Each row is a point on a landscape with many peaks, with its height.
A climber steps from a point to the highest of its 5 nearest points, and stops where none of them is higher. Distance is the straight distance between rows; heights are no part of it.
k_530:  91  92  62 127 122  80  39  73 122  98 126  94  h=416
k_251:  84  78  42 106  79 135 110  99  76  78  99 140  h=546
k_43:  84  89  64 136  84 117  53  66  99 101 118 112  h=220
k_10:  96 110 105  94 121  70  56  67 129  90 125  76  h=613
k_246:  98 110 126  67 137 100 109  57 164 111 121  77  h=419
k_354:  89 112 101 122  95  84  55  72  96  96 116  87  h=541
k_952: 106  44  53  92  82 127 120 130  86  62 107 123  h=505
k_905:  78  89  44 114  80 146 105  84  80  79 102 142  h=540
k_107: 126  96 111  91  89  92 101 148  85 113  83 103  h=728
k_65:  88 130 138  91 132 108 137  67 136 111  97  85  h=427
k_285: 129  67  98  85  69  98 103 145  86 106  96 104  h=708
k_918: 140  58 116  83  65 111 107 148  82 111 105  92  h=693
k_938: 108 107 109  94  85  85  96 135  79 106  85 107  h=538
k_69: 109 114 127 106 148  98 149 111 117 118  64  90  h=420
k_333:  87 116 106 117  86  84  65  80  87  95 109  90  h=550
k_586:  93 102 124  93 129 112 151  47 166 130 120  97  h=340
k_21:  76  87  54 117  71 129  98  91  77  83 101 130  h=631
k_677:  75  87  56 123  73 137  85  69  80  93 106 130  h=791
k_232:  85  74  40 100  94 142 120 107  79  68 102 140  h=444
k_35:  92 131 116 101  91  83  86 104  80 101  91  96  h=33
k_370:  96 139 136  93 129  93 123  93 112 112  82  84  h=754
k_306:  79  91  65 114  66 106  92  95  73  89  93 124  h=629
k_408: 101 138 130  94 118  89 110 107  98 107  82  87  h=512
k_291: 120  57  84  86  60 103 105 144  82  88 102 112  h=680
k_683:  91  94  84 100  69  90  93 121  73  96  90 120  h=360
k_75:  82  98  79 132  80 102  58  68  91  98 116 100  h=483
k_194:  93 132 137  89 130  95 113  75 118 106  98  78  h=355
k_818:  90 137 137  93 131 101 132  80 121 110  88  81  h=514
k_318:  89 115 129  87 133 110 138  56 156 117 108  86  h=392
k_729:  84  86  63 134  81 128  60  66  93 100 115 120  h=373
k_406:  97 103  88  97 129  61  51  70 133  87 128  79  h=553
k_809:  97 135 125  95 107  86  99 106  89 106  86  93  h=670
k_885: 100 119 111  97  85  80  90 117  78 103  89 102  h=137
k_872: 137  96 126 105 137 100 133 138 100 127  73  86  h=582
k_966: 151  79 131  96 103 112 118 145  88 132  90  85  h=683
k_601:  95 114 118  97 117  77  68  68 121  92 120  72  h=671
k_227: 103 121 118  95  96  81  98 122  82 107  82 100  h=472
k_993:  88  93  71 132 100  95  42  68 109  99 123  94  h=277
k_574: 103 134 130  95 135  92 131 107 106 116  73  88  h=556
k_704:  82 115 132 104 133 107 169  75 143 114  86  96  h=339
k_399:  91  94  75 124 113  76  41  73 120  93 125  85  h=438
k_682:  90 129 125 100 102  85  82  87  94 100 101  80  h=170
k_3:  74  93  68 125  68 112  79  81  78  94 104 121  h=658
k_511:  97  58  40  97  94 140 128 121  81  63 107 132  h=750
k_754:  81 111 128 101 126 109 167  54 159 119 105  97  h=310
k_800: 105  52  61  90  69 107 113 133  85  74 100 124  h=605
k_892:  94 131 134  80 128  92  91  66 130 101 111  72  h=365
k_926:  83 109  89 120  74  93  70  86  77  95 107 102  h=585
k_488:  93  85  71  99  67  96  99 126  71  92  93 125  h=462
k_802:  94 133 131  90 121  86  86  71 117 100 107  77  h=315
k_970:  91 127 133  99 142 105 154  89 126 115  77  92  h=394
k_796: 102  53  41  94 109 144 131 122  84  51 114 126  h=403
k_670:  89  64  48 102  72 120 117 118  79  75  97 134  h=511
k_671:  91 114 110 110  97  81  63  74  99  92 113  83  h=575
k_160:  99 110 112  81 130  71  66  67 141  92 125  73  h=562
k_119:  83 100  80 110  65  96  89 101  74  93  95 117  h=586
k_234: 123 112 126 100 139  95 137 129 107 122  66  93  h=628
k_373: 100 111 123  73 134  84  85  63 148  97 123  74  h=471
k_527:  88  69  41 100  88 134 121 113  82  70  99 137  h=490
k_305: 150  65 125  89  77 115 111 145  84 120 105  89  h=644
k_363: 117 120 125  94 117  91 117 132  95 119  75  94  h=767
k_396:  94 123 134  80 134  99 111  59 144 107 114  75  h=397
k_587: 113  43  70  89  63 117 114 135  84  72 107 115  h=734
k_930: 105  78  78  95  64  94 100 133  75  93  93 123  h=524
k_64:  94 137 133  93 118  85 109  94 101 107  89  84  h=269
k_988: 111 117 116  93  98  83 101 133  83 113  81  99  h=692
k_257: 147  89 123  94 102 102 113 150  88 126  82  93  h=752
k_817: 113  87  98  92  70  89  98 140  77 101  86 115  h=626
k_980: 135 103 126  96 117  94 116 143  91 125  76  90  h=783
k_747:  92 103  92 123 103  81  48  69 109  95 124  84  h=493
k_16: 140  76 114  84  81 103 104 151  87 117  96 101  h=717
k_198: 140  63 115  84  72 106 103 150  85 111 101  99  h=710
k_845:  85 115 102 114  77  87  76  95  73 100 101 102  h=660
k_85:  89 108  92 104  70  85  87 107  73  98  93 115  h=393
k_264:  94 130 138  85 128  95 106  69 128 104 108  76  h=332

Where does a climber stop that starts at each point below?
k_747 => k_601
k_396 => k_601
k_251 => k_677
k_817 => k_980
k_408 => k_980
k_586 => k_370
k_885 => k_980
k_488 => k_677
k_285 => k_980
k_892 => k_601
k_75 => k_845

Call two points neighbours if one is among the 5 nearest of the other. Go from one point of each pair to the other, from neighbour to neighbour, staying as high as possible. Name the lowest point that can't be avoided.
k_809, k_601 => k_670
k_587, k_980 => k_291
k_845, k_601 => k_333
k_809, k_370 => k_408
k_370, k_587 => k_574
k_677, k_845 => k_119
